Each scene shows the same named points in several views. A view is turned or mirrored, and shifted as a whole, has a little noise and may leave points out.
In the rows, zero is written as 128.

Scene 1
View 1
Fufub: [146 135 129  76 186 144 163 128 143 152  92 155 149  95 135 149 139 129
 135 110 109 129 130 107 149  67 119 123  80 142]
livep: [132 130 118 116 161 133 162  95 110 131 146 112 119 132  72 130 118 125
 114 122 138  97 111 143 127  93 110 115 147 135]
gat: [122 149  64 105 210 116 139 182  89 144  87 128 150 108 159  91  96 133
 125  99 109 129 116 149 116  80 140 119  79  71]
meka: [123 140  83 114 189 122 148 154  91 138 113 118 137 120 123 106  97 131
 124 110 122 115 112 149 120  85 128 114 113  95]
zugol: [114 120 110 111 162 129 173 173  88 143 135 118 139 125 112 141  77 134
 157 131 123 120 109 132 133  67 108  93 156 130]
Kedev: [121 143  64 135 190 126 139 137  80 126 115 100 122 124 111  90  85 125
 110 108 132 105 107 167 116  93 136 114 128  82]
dava: [142 134 124  99 171 138 160  97 129 140 125 130 128 119  92 136 136 124
 115 116 127 108 120 128 136  88 115 123 115 138]
damad: [144 145 111 103 181 132 154  97 118 131 119 129 126 108  98 124 127 128
 106 108 124 102 116 141 126  91 116 121 108 122]
mesu: [134 112 132  90 167 157 168 132 143 160 110 139 143 122 118 158 129 120
 150 129 124 132 127 102 163  62 125 121 119 158]
Sanat: [160 149 127  90 185 145 154  63 145 131 105 143 123  93  98 137 152 124
  98 103 121 101 125 127 137  90 116 129  86 140]
Teg: [132 146  56 156 188 147 132  85  80 104 113  84  95 111  88  90  76 116
  91 108 145  84 104 178 123  98 141 111 148  88]
vef: [136 145 113 107 174 125 165 119  98 125 129 128 127 100 101 132 100 136
 122 113 120  99 110 143 121  84 102 101 128 124]
gopu: [130 130 107 133 156 131 156  77 101 122 159  96 106 145  51 117 114 121
 101 123 149  86 105 157 121 104 114 116 165 127]
sanif: [124 122  93 144 159 148 153  96  94 122 141  88 104 135  69 120  88 117
 116 128 150  93 106 155 135  89 125 109 177 127]
toru: [118 127  99 127 163 128 163 138  84 129 143 104 122 131  90 124  81 129
 131 125 134 103 104 150 124  84 112 100 163 120]
View 2
Fufub: [119 135  93 147 155 135 105 135 102 169 105 148 169 144 164 109 168 124
  94 194 122 115 126 141 116 178 146 115  97 120]
Kedev: [106 113 161 133 103  84 131 131 150 149  99 119 158 128 137 131 169 207
 124 111 124 116 119 193 125 154 126  96 165  99]
mesu: [128 136  99 163 176 116  97 147  99 141 104 168 157 140 155 110 173 138
 123 191 114 118 127 125 143 150 143 119 122 118]
zugol: [140 141 120 170 143 109 116 157 113 137  59 141 157 112 137 122 146 203
 124 150 107 116 129 128 147 146 115  96 163  85]
sanif: [113 132 158 151 142  70 126 161 129  99  95 139 142 137 117 134 177 176
 147 138 112 151 126 182 160 125 130  92 203 116]
Teg: [ 92 117 183 129 105  51 141 141 158 126 115 111 153 140 124 135 186 189
 139 120 120 157 128 229 132 149 135  91 196 117]
meka: [114 118 139 138 114 107 123 131 136 159  91 127 161 127 145 126 161 194
 111 127 124 104 119 167 122 160 126 100 142  97]
gat: [113 106 135 132  95 114 121 110 147 197 100 119 174 120 165 119 158 213
 100 120 130  82 118 169  98 182 126 109 109  88]
vef: [116 141 129 143 129 116 131 154 117 136  74 120 159 136 130 130 157 156
 101 155 118 139 126 169 131 162 128  86 161 109]
toru: [124 135 143 155 133  95 126 158 124 119  71 132 150 124 123 132 159 193
 128 134 112 129 125 160 150 137 120  88 186  98]
damad: [104 128 131 130 134 117 125 143 121 137 103 130 156 151 135 129 174 132
 100 155 127 133 120 180 128 159 141  95 146 126]
dava: [109 131 122 138 152 120 115 149 110 126 103 145 151 153 135 126 176 123
 106 164 124 130 119 163 139 149 143  99 145 129]
View 3
vef: [132 132 125 122 131 134 136 146  90  90 132 129 137 118 135 152 116 118
 104 110 138 124 158 147 126 103 139 115 103 124]
Kedev: [133  98  94 129 153 114 113 164  81 112 140 165 109 121 128 139 116 139
  99 120 117 119 148 107 106  93 179 100  79 139]
Teg: [120  78  63 139 161 130  99 187  87 130 143 159 108 108 136 158 135 119
  89 115 133 127 171 137 109  69 200 111  90 155]
mesu: [149 128 172 117 121 159 158 118 134  93 161 120 176 146 131 116 138 128
 151 122 158 115 143 112 165  85 121 116 119 109]
sanif: [133 107  99 147 146 140 116 183  74 115 147 141 154 118 139 144 158 110
 106 126 164 140 163 150 151  73 174  93  89 165]
gopu: [126 138 101 148 135 134 113 174  71 133 133 136 144 103 141 165 150 106
 113 129 179 142 160 155 150  82 167  94 105 180]
gat: [140 101 123 106 146 107 131 127 108  95 142 170  96 134 116 122  83 162
 112 115  85  96 132  68  87 113 158 113  83  98]
toru: [141 119 118 137 141 125 129 169  62  87 141 143 153 126 134 134 137 121
 101 122 143 136 151 141 140  98 156  89  76 144]
Sanat: [120 141 133 113 119 159 135 115 155 137 136 116 122 109 138 172 114 116
 140 111 162 107 164 130 130  80 136 149 157 121]
dava: [131 142 138 124 123 147 137 131 119 119 140 125 143 118 135 153 128 119
 135 120 163 120 153 129 145  88 138 121 128 134]
livep: [131 141 123 137 129 139 128 155  87 117 136 130 150 113 139 155 140 112
 120 124 169 134 156 146 150  89 149 104 110 155]
View 4
vef: [147 149 171 160 131 110 113  76  93 112 121 123  98 108 157 112 117 140
 128 129 136 114 135 108 131 153 128 164 129  96]
Teg: [149 158 177 148 117  88 108  85 123 136 143  91  99 169 149 111  98 122
  74 117 162 123 105  52 165 153  98 119  94  75]
zugol: [144 158 158 157 140  99  99  54  95  88 125 105  90  98 149 113 134 180
 127 146 134 100 117 135 168 157 105 196 160  86]
Sanat: [187 118 145 137 143 139 125  89 111 149 127 155 125  83 154 109 118 108
 145 116 141 119 146 101  95 159 143 122 114 129]
Fufub: [209 134 144 130 152 141 113  77 100 139 116 147 126  46 138 106 148 139
 170 146 125 113 131 121 117 150 136 166 151 116]
gat: [207 169 181 142 149 128  91 100  91 145 100  87 109 126 115 102 142 140
 153 189 126 131  90  69 159 112 120 185 144  56]
toru: [129 150 160 162 136  96 104  62 105  95 132 100  88 135 156 116 114 163
 105 132 147 105 119 117 163 159 104 169 134  89]
gopu: [115 118 140 163 142 107 116  70 121 102 144 112  93 163 168 121  89 139
  91 108 163 106 135 115 141 170 110 127 108 115]
damad: [168 131 154 148 143 127 116  85 106 133 124 130 111 113 151 111 115 124
 133 129 143 119 133 101 120 152 130 141 120 109]
meka: [173 155 168 150 146 118  99  85 100 125 116  96 102 131 135 108 127 145
 132 161 137 119 105  91 156 134 115 172 137  76]
mesu: [190 125 122 130 158 128 110  56 113 119 133 139 121  49 144 109 146 164
 148 138 136  98 126 145 141 169 114 165 160 125]
sanif: [127 137 147 154 131  91 111  59 124 104 152 104  94 144 162 117 101 152
  80 108 162 103 119 108 166 174  94 134 116 102]
livep: [135 123 141 156 145 115 115  69 114 106 136 123 100 128 162 117 104 143
 113 117 152 107 137 123 134 167 117 142 123 116]

Which points are out of place in each view (at most two, in the order of its rows)? Write - if all are in place.
view 1: -
view 2: mesu, Teg
view 3: Sanat
view 4: -

Scene 2
View 1
Rer: [137 133 124 123 112 107 113 157 131 102 163 128 128 148 130 126 109 118
 140 145  95 100 148 167 113 101 137 136 135 137]
vezo: [134 123 131 143 154 112 122 119 133 107 141 139 124 154 103 151 158 133
 141 144 112 130 133 139 135 105 128 139 137 128]
Nafil: [135 138 121 118 103 104 113 157 127  96 165 130 142 152 137 124  96 116
 146 142  90 106 153 166 113 101 144 127 133 130]
Zuzen: [156 155 146 169 104  93 119 143 148 118 157 132 112 161  80 141 185 150
 148 166 128  93 134 128 157 135 117 171 155 112]
seza: [130 124 149 146 130  93 102 128 111 119 149 135  84 150 105 138 171 116
 133 144 124  90 110 125 108 131 121 158 137 134]
tofub: [126 133 138 137 125  99 115 117 121 113 147 141 120 157 113 141 150 119
 144 138 111 125 131 126 124 120 135 136 134 126]
Pep: [115 124 161 143 129  75  85 107  79 107 138 148  91 165 118 137 167 102
 147 132 127  99  91  96  91 149 132 146 126 115]
zag: [119 108 129 126 164 111 114 113 112 101 137 142 121 151 123 147 137 113
 136 130 104 132 125 142 107 100 135 126 125 135]
Remun: [121 146 145 129  93  81  98 125 100 104 154 143 128 165 129 127 127 107
 156 135 108 111 126 117 109 136 145 130 129 112]
nezu: [164 162 138 160  93  93 116 164 149 102 163 129 135 165  94 133 154 151
 156 169 116  87 145 146 155 126 124 163 153 105]
rofeg: [123 131 147 132 114  85  93 132  98 105 152 139 105 157 126 128 138 106
 144 137 112  94 114 126  96 132 136 141 130 124]
lutad: [121 108 123 129 163 125 132 111 137 119 142 136 112 141 111 152 150 120
 126 134 104 141 141 150 124  91 130 131 132 153]
dab: [155 137 133 146 118 103 111 166 140 101 161 126 117 151 107 132 139 136
 140 160 109  81 138 164 128 110 123 157 146 127]
muv: [142 152 139 148 111  90 113 130 126  95 148 143 149 172 108 140 145 136
 164 151 111 121 137 125 144 127 138 139 139  97]
lomo: [143 146 146 155 116  89 109 130 125 105 148 140 124 167  99 141 164 135
 154 153 120 107 125 122 137 132 128 152 142 107]
repu: [125 131 131 130 114 109 123 129 135 129 160 130 103 142 113 135 145 113
 129 141 108 113 143 144 120 112 132 143 138 150]
View 2
Zuzen: [136 101 119 147 106 112 139 130 138 146 156 154 143 155 138 176 113 126
 143 134 171 135 141 123 129 157  95 149  93 114]
Pep: [126  92 116 162 165 130 122 133 157 128  99 147 154 129 123 210 108 129
  92  81 162  97  87 157 147 116 114 116 135 115]
vezo: [123 103 123 165 152 123 141 117 123 149 136 172 136 119 113 151 156 103
 137 113 149 106 127 143 110 129 115 135 110 119]
muv: [130  78 132 134 144 126 143 134 157 134 140 163 130 135 131 156 153 126
 138 145 160  98 131 145 130 130 106 129 109 134]
seza: [131 114 120 166 148 114 131 129 132 141 119 151 149 131 130 191 118 128
 107  80 159 120 110 142 120 143 113 135 118 108]
dab: [141 113 140 145 142  98 145 132 132 147 144 162 119 134 142 153 153 148
 125 106 169 133 142 134  97 167 117 142 108 127]
zag: [119 106 129 171 181 125 140 119 122 145 116 173 134 103 110 151 171 105
 119  87 140  91 111 156 101 120 128 125 125 119]
rofeg: [132  99 134 148 170 118 135 143 153 127 110 149 140 125 140 183 142 144
  97  86 156 101 104 153 118 137 119 124 126 120]
Rer: [137 110 151 138 172 105 152 143 136 136 131 161 121 118 149 139 186 146
 116  98 147 108 131 146  81 160 124 137 111 126]
Nafil: [136 101 157 128 180 109 155 149 146 131 130 161 116 116 153 132 198 150
 116 107 145  99 131 151  83 156 124 132 113 133]
lomo: [131  89 124 145 136 122 137 131 148 139 138 158 138 140 130 173 131 126
 131 127 164 111 126 140 133 136 104 134 109 123]
Remun: [130  82 138 129 170 127 141 152 167 119 114 148 142 128 147 174 154 140
 106 112 148  85 106 156 125 130 112 122 121 125]
nezu: [143  94 135 129 119 106 146 137 149 142 159 159 124 152 147 157 140 146
 143 144 176 131 152 127 118 164 101 145  96 132]
repu: [128 117 134 154 157 116 148 141 122 137 129 153 150 123 145 159 159 119
 120  92 132 107 119 140  92 153 112 146 101 101]
View 3
Zuzen: [127 117 139 152 105 100 132 129 149 142 103  89 140 113 155 145 105  95
 138 126 143 150 135 144 121 156 124 113  72 133]
seza: [147  96 123 132 101 129 125 129 122 166 123 109 157  96 141 166  95 117
 118 120 136 123 133 118  89 138 153 130 110 123]
repu: [148  83 140 146 130 101 149 118 103 173 125 133 154 120 149 145 111 113
 120 123 133 119 136 141  84 129 130 128 123 130]
muv: [127 107 160 146 144 127 127 108 120 142 113 101 155 110 141 141 110  91
 124 166 120 130 155 144 125 128 125  91  98 125]
Pep: [149 102 126 118 110 165  95 130 120 171 135 108 171  73 113 173  88 103
 108 139 137 109 146  99  89 126 169 111 110 113]
rofeg: [141  85 138 132 138 137 117 120 104 171 128 107 158 100 134 166  91 111
 106 137 126 112 133 111  90 117 152 114 119 102]
tofub: [144  95 145 139 128 127 133 114 108 160 125 125 164 105 137 146 111 105
 119 148 127 119 152 138  98 127 136 111 118 133]
vezo: [144  98 143 139 111 127 149 108 110 145 117 124 164 108 152 145 117 118
 125 156 114 128 159 150 106 136 132 120 124 149]
nezu: [116 105 153 159 136  94 139 117 136 137  98  77 133 129 166 145 102  99
 131 140 126 151 129 147 131 143 116 105  79 116]
lutad: [159  86 140 139 107 118 167 106  94 157 126 153 170 113 154 140 127 128
 123 147 115 118 161 157  86 133 131 136 147 162]
zag: [153  83 141 130 120 142 147 103  89 156 129 137 173 103 145 154 113 129
 111 160 105 111 161 138  89 120 144 125 150 142]
Rer: [134  68 154 150 160 102 154 104  88 162 117 113 146 134 166 151 103 124
 110 142 107 120 128 139  97 114 125 121 133 109]
dab: [127  84 143 151 131  99 150 114 115 147 105  89 138 131 175 157  98 126
 120 133 112 139 122 139 110 135 126 127 110 114]
View 4
Nafil: [112 125 124 110  99 166 134 132 171 147 119 103 122 185 125 128 151  96
 147 111 124 156  59 148 151 121 115 153 154 142]
seza: [165 130 123 137 139 154 131 136 132 141 124 105 104 148 131 110 113 128
 119 104 131 108 121 117 141 113 144 108 143 149]
Pep: [189 138 129 137 141 158 139 135 142 143 102  88  92 131 144 103  98 117
 118 132 142  80 102 112 119 118 127  96 142 119]
repu: [141 135 125 114 128 162 122 144 149 136 119 107 120 159 116 106 151 123
 131  97 112 140 113 126 159 119 132 137 140 149]
rofeg: [159 134 124 131 125 162 135 129 154 143 113  92 101 157 134 116 123 111
 125 121 137 104  85 125 135 115 121 120 151 133]
Zuzen: [115 139 134 157 131 144 126 150 146 142 159 118 135 123 149 114 100 134
 154  85 138 138 141 151 140 101 151 108 124 169]
Remun: [145 145 132 128 118 164 134 137 173 142 111  84 113 142 144 112 127 104
 144 129 137 111  76 140 129 115 106 125 143 121]
lomo: [132 136 135 139 127 151 135 149 151 146 132 109 125 128 149 110 101 118
 151 108 138 133 112 144 129 113 138 111 128 144]
vezo: [139 118 132 108 128 152 138 158 136 150 111 122 124 146 131 102 115 114
 144 107 117 163 110 132 138 134 149 122 127 139]
dab: [114 118 121 136 114 152 132 131 146 148 147 119 122 173 133 132 122 116
 141  89 133 150  99 144 150 109 147 129 149 170]
nezu: [ 93 134 131 153 112 148 129 142 159 148 163 117 139 142 150 129 109 119
 164  87 141 153 111 164 141 101 141 123 134 171]
muv: [118 135 139 129 115 153 139 154 164 150 126 107 132 128 154 111 105 106
 165 116 137 149  93 156 124 119 127 121 126 134]
tofub: [145 133 133 115 128 158 133 152 151 143 110 105 119 141 132 102 125 114
 142 114 122 139 104 132 138 126 130 123 131 131]
Rer: [119 121 121 113 107 163 132 131 160 145 124 108 119 185 121 127 149 103
 139 103 122 153  73 141 154 119 126 148 154 151]
lutad: [150 114 130  85 133 158 133 163 129 144  95 125 121 160 109  92 142 116
 133 103  98 174 115 118 154 144 150 135 127 136]
View 5
Nafil: [201 118 100 117 140 124 126 149  81  93 120 114 160 145 112 154 137  80
  95 154 118 147 156 125 127 124 125 121 141 137]
Remun: [196 140  91 102 144 105 117 129 118 118 126 119 150 137  87 139 118 108
 123 142 112 132 129 141 151 108 132  96 158 109]
lutad: [139  78  94 125 178 137  83 143 107 102 110 115 157 137  96 155 138 136
 102 118  99 144 188 106 108  95 139 111 141 129]
tofub: [158 111  89 118 153 118 101 131 117 119 117 121 156 136  91 146 122 125
 121 132 108 134 152 121 135  99 140 101 152 117]
muv: [145 126  92 122 128 107 122 128 102 116 122 119 159 139 102 152 117 115
 131 166 126 134 133 112 151 105 160  95 163 121]
rofeg: [194 122  88 107 144 115 103 137 128 137 128 131 167 130  96 137 122 109
 118 127 107 123 146 151 147 107 120 103 153 103]
vezo: [132  93  93 126 153 125  95 138 108 116 118 121 166 134 104 153 129 131
 116 139 112 134 168 111 128  97 151 102 153 121]
zag: [158  95 101 103 176 128  86 150 113 101 130 115 163 130 100 150 143 133
 102 127 102 136 178 135 122  97 137 102 151 112]
lomo: [142 115  84 130 124 111 110 124 116 142 118 130 169 135 102 146 110 120
 135 149 121 125 139 114 152 101 150  97 159 114]
Zuzen: [124 103  70 160 102 116 113 114 115 166  99 142 178 140 108 147  99 113
 144 145 126 120 139  90 152 104 150 107 152 127]
dab: [163  96  87 144 113 129 114 142  96 140 113 137 188 141 126 152 124  88
 112 148 124 128 162 113 137 118 129 123 142 131]
Rer: [193 107  95 125 139 129 117 148  89 107 115 121 168 143 114 152 135  84
  96 144 115 143 163 122 125 122 121 124 138 136]
seza: [166  98  77 128 139 123  87 131 140 164 117 143 179 129  99 136 115 120
 126 112 104 114 159 137 143  98 119 107 148 103]
nezu: [142 112  80 154  93 115 130 125  94 145 106 136 179 144 120 153 107  90
 132 167 135 129 136  93 152 116 150 113 151 136]
Pep: [176 124  84  96 152 106  86 128 156 156 137 136 168 121  84 129 115 136
 134 117 102 109 140 165 159  90 128  85 165  80]

Which points are out of place in each view (at most two, in the order of its rows)? Write - if all are in place.
view 1: vezo, lutad
view 2: -
view 3: -
view 4: nezu
view 5: seza

Scene 3
View 1
minep: [139  85 115  73 134 129 149  98 145 110 163 104 126 159 169 126 167  89
 124 123 154 122 135 125 126 183 118 162 117 127]
reson: [149 135 140 120 144 158 136 109 125 136 102 124 126 128 164 113 167  80
 152 136 123 126 116 116 153 121 140 120 126 149]
narav: [133 135 131 129 129 158 112 127 134 130 114 117 110 118 140 120 154  91
 176 120 130  91 114 126 158  86 136 132 110 147]
ruta: [155 163 137 118 133 155 144 127 111 131  90 144 123 135 159 119 166  85
 129 137  95 145 114 107 148 121 136  88 148 139]
pupen: [121 173 113 107 142 162 120 114 131 117 104 131 120 143 159 114 159  51
 140 127 114 117 105 125 140 128 162 113 152 144]
duf: [125 164 114  93 147 157 132 107 130 120 110 132 124 147 168 113 167  49
 127 132 121 127 112 126 133 152 159 117 154 142]
Simel: [127 165 127 119 138 169 117 133 123 147  96 140 106 109 149 116 166  71
 160 127 123  99 113 136 148  94 151 111 128 149]
Zul: [151 119 136 110 134 147 142 115 127 130 119 121 123 134 160 120 166  94
 143 130 127 125 124 116 147 131 125 127 120 139]
gevo: [144 157 138 140 136 157 121 107 130 109  91 113 134 143 153 111 148  73
 162 131  99 128  99  99 167  99 149 109 140 150]
tev: [142 106 139 127 130 153 118 120 137 135 125 106 113 114 144 121 158 102
 181 120 143  89 121 126 159  92 126 148  93 147]
Mub: [131 170 125 115 135 166 123 136 118 144  94 146 107 116 150 119 167  73
 148 128 115 109 114 132 144 102 148 102 137 145]
rava: [166 145 148 146 122 148 138 120 118 110  91 119 133 145 147 120 148 104
 152 131  86 145 106  85 169  94 124  93 136 141]
Lemin: [143 143 131 128 127 150 125 116 131 110 108 115 125 144 148 120 150  87
 155 125 107 121 109 106 157 106 137 116 132 142]
Lek: [ 99 152  91  78 134 152 112 121 146 111 143 124 106 146 149 124 159  53
 137 112 143  88 117 148 121 146 154 143 139 133]
bufu: [144  87 132 135 108 130 115 112 153  83 150  75 126 156 129 130 131 122
 181 106 128  97 113  98 168  93 110 158  95 133]
zizo: [146 136 131 108 132 151 139 126 122 134 113 133 116 131 156 123 167  91
 138 129 121 123 123 121 143 125 129 116 128 137]
pof: [142 136 131 140 102 144 113 144 132 102 119 111 110 139 119 133 135 119
 170 108 102 101 110 103 163  69 116 114 115 131]
noz: [155 131 136 131 113 140 133 127 126 104 115 114 124 149 139 128 145 113
 150 121  98 128 113  95 159 102 117 110 127 132]
View 2
rava: [144 131 163 151 129 129 148 160 108 139 110 110 151 100 100 136  93 143
 157 120 134 117 138 128 155  98 123 177  81 135]
Zul: [135 131 139 125 137 116 143 186 112 123 111 123 113 122  98 138 133 146
 120 130 126 116 133 111 140 118 119 163 126 113]
pupen: [140 152 150 115 127 113 133 200 131 127 133 141 136 109 126 115 114 147
 104 151 108 136 156 148 135 148 136 196  93 115]
narav: [137 165 127 165 138 128 121 183 110 135 102 123 116 125 136 134 110 143
 137 121 112 113 140 126 150 153 120 160 131 108]
ruta: [146 125 165 109 120 109 152 182 122 137 113 129 146 116 100 113 101 145
 137 134 116 124 164 121 148 106 122 185  89 128]
zizo: [138 135 141 118 126 114 141 187 117 131 112 129 121 125 105 126 124 143
 126 132 116 122 151 114 139 121 118 169 122 118]
tev: [132 161 120 172 149 129 123 183 102 127  96 117 101 129 127 148 123 146
 134 116 121 102 123 113 150 149 117 146 149 101]
Lemin: [138 146 145 147 131 128 135 176 115 132 118 120 133 105 114 138 112 143
 132 131 125 123 137 135 142 126 127 176  99 123]
minep: [121 123 112 103 137 120 139 199 119 101 137 126  80 116  78 165 190 141
  79 151 136 132 110 109 103 117 122 158 150 110]
gevo: [143 149 161 153 140 124 138 177 114 130 118 120 146  98 120 132  93 153
 132 130 128 118 133 145 156 130 135 187  79 119]
noz: [136 137 138 154 120 137 137 160 110 140 115 111 134 105  99 148 117 134
 152 124 132 124 134 125 135 104 117 166 103 137]
duf: [139 139 151  95 130 105 141 207 133 117 136 143 128 111 111 117 128 151
  90 156 112 137 152 139 129 138 136 195  97 113]
Simel: [145 162 145 135 131 111 127 197 120 139 104 138 131 132 143 105  94 148
 131 130  96 117 169 130 156 158 124 177 116 106]
bufu: [122 161 105 200 140 159 116 156  98 128 120 100 104  96 111 186 143 130
 140 120 146 119  92 134 125 130 121 147 132 125]
Lek: [128 164 111 114 119 121 116 210 134 124 143 147 105 118 131 129 153 135
  86 160 100 148 151 144 106 167 129 181 133 112]
View 3
narav: [136 124 148 126 135  84 154 109 112 135 132 154 130 131 130 139 139 116
 156 123 133  88 158 145 112 133 121 156 147 108]
gevo: [146 107 129 136 152  87 143 139 116 131 141 135 141 127 147 150 131 103
 140 151 120  81 142 168 164 124 134 136 156  78]
pupen: [136 124 118 133 147 107 159 133 115 128 151 139 119 117 139 110 102  90
 145 172 112 104 146 180 143 124 147 144 126  93]
Lek: [127 148 143 131 123 104 167 102 110 124 142 147 102 104 135  80  95 117
 143 174 121 121 166 167 103 126 158 145  92 106]
Zul: [140 131 147 153 119  99 133 137 112 146 138 149 110 119 113 151 132 111
 145 137 144 117 141 151 135 111 150 132 131 111]
rava: [150  97 135 152 134 103 130 153 109 144 138 125 133 128 132 174 135 109
 128 116 122  81 143 166 176 121 139 129 175  83]
Lemin: [143 115 142 142 134  95 142 131 111 136 137 135 128 122 136 144 128 115
 136 137 125  91 151 162 149 123 141 135 147  90]
pof: [142 104 161 135 117  95 147 111 102 139 122 127 134 127 138 150 133 141
 125  89 119  68 177 150 132 140 130 145 172  91]
bufu: [147 128 197 144 106  58 129  92 108 131 109 139 139 115 142 158 158 177
 120 116 150  84 175 124 125 122 143 122 139  84]
minep: [136 160 175 167  92  93 124 123 111 141 133 152  89  95 110 128 123 141
 130 167 162 153 147 142 121  93 184 110  79 114]
zizo: [137 125 136 148 123 112 142 139 110 146 143 145 107 122 114 141 120 101
 146 131 133 114 145 161 134 118 147 140 138 114]
Mub: [133 116 116 130 143 116 162 135 111 141 149 147 116 131 122 126 111  81
 158 131 114  97 148 172 127 133 129 161 150 113]
reson: [141 125 132 144 139  96 139 141 116 142 144 152 120 127 120 151 133  95
 155 148 137 109 134 158 142 114 139 139 139 107]
duf: [136 132 120 144 140 111 151 142 116 131 154 142 107 111 130 111 100  89
 145 183 120 121 138 181 145 113 160 135 112  98]
ruta: [142 107 115 152 135 126 141 161 110 148 152 132 112 124 118 149 111  83
 140 133 118 104 136 180 164 119 148 138 156 102]
View 4
narav: [126 128 109 167 149 163 119 112 142 125 117  97 134 144 120 102 156 116
 124 121 142 106  98  94 166 162 114 143 137 115]
Lek: [103 108 121 157 137 140 133  91 136 162 109 115 124 112 144 143 129  56
 115 122 132 120 106  86 158 149  68  99 107 126]
noz: [136 146 101 140 133 140  98 124 130 141 129  92 144 149  89 122 143 106
 149 108 133 123  74 135 165 151  98 172 145 124]
reson: [117 135 109 149 125 122 110 115 119 117 119  92 124 132 109 110 153 104
 126 147 134 122  96 108 147 165 101 165 111 111]
minep: [ 93 142 120 132 102 109  93 117 129 198 111  96 123 143 154 156 132  49
 111 159 148 122 109 120 122 168  88 140 135 168]
rava: [141 147  98 138 131 129 101 124 117 110 130  85 143 140  69 110 152 117
 156 113 126 127  71 141 165 154  95 194 131 103]
Mub: [129 120 108 158 148 134 117 110 125 107 131 107 115 124 101 105 144 114
 125 124 121 130  87  85 163 146  96 134  89  94]
duf: [106 119 115 143 121 107 126  97 111 128 114 105 121 103 113 134 138  65
 128 140 123 132  98 105 148 153  63 141  85 106]
pupen: [114 114 113 151 133 125 135  95 117 117 113 105 128 105 106 125 142  77
 135 125 123 127  95 102 162 151  66 140  92  97]
tev: [121 138 110 167 142 164 110 120 146 138 114  90 133 158 134 101 160 118
 115 135 153  99 104  96 156 174 128 149 152 131]
Lemin: [127 134 106 148 133 139 116 111 126 126 118  93 141 132  98 118 149  98
 143 118 133 119  87 122 164 157  89 165 130 111]
Zul: [117 141 110 144 123 121  98 122 124 142 123  93 124 144 117 121 146  97
 123 144 137 124  93 113 141 162 105 159 123 130]
Simel: [125 117 109 167 151 145 127 105 128 102 123 106 119 123 108  98 151 117
 122 125 126 120  94  78 166 153 101 132  96  92]
pof: [147 139 100 155 156 173 106 122 147 140 130  96 149 156  93 113 146 122
 147  86 137 113  74 123 183 146 110 155 161 121]

Which points are out of place in each view (at most two, in the order of its rows)? Write - if all are in place.
view 1: Simel
view 2: bufu
view 3: -
view 4: -
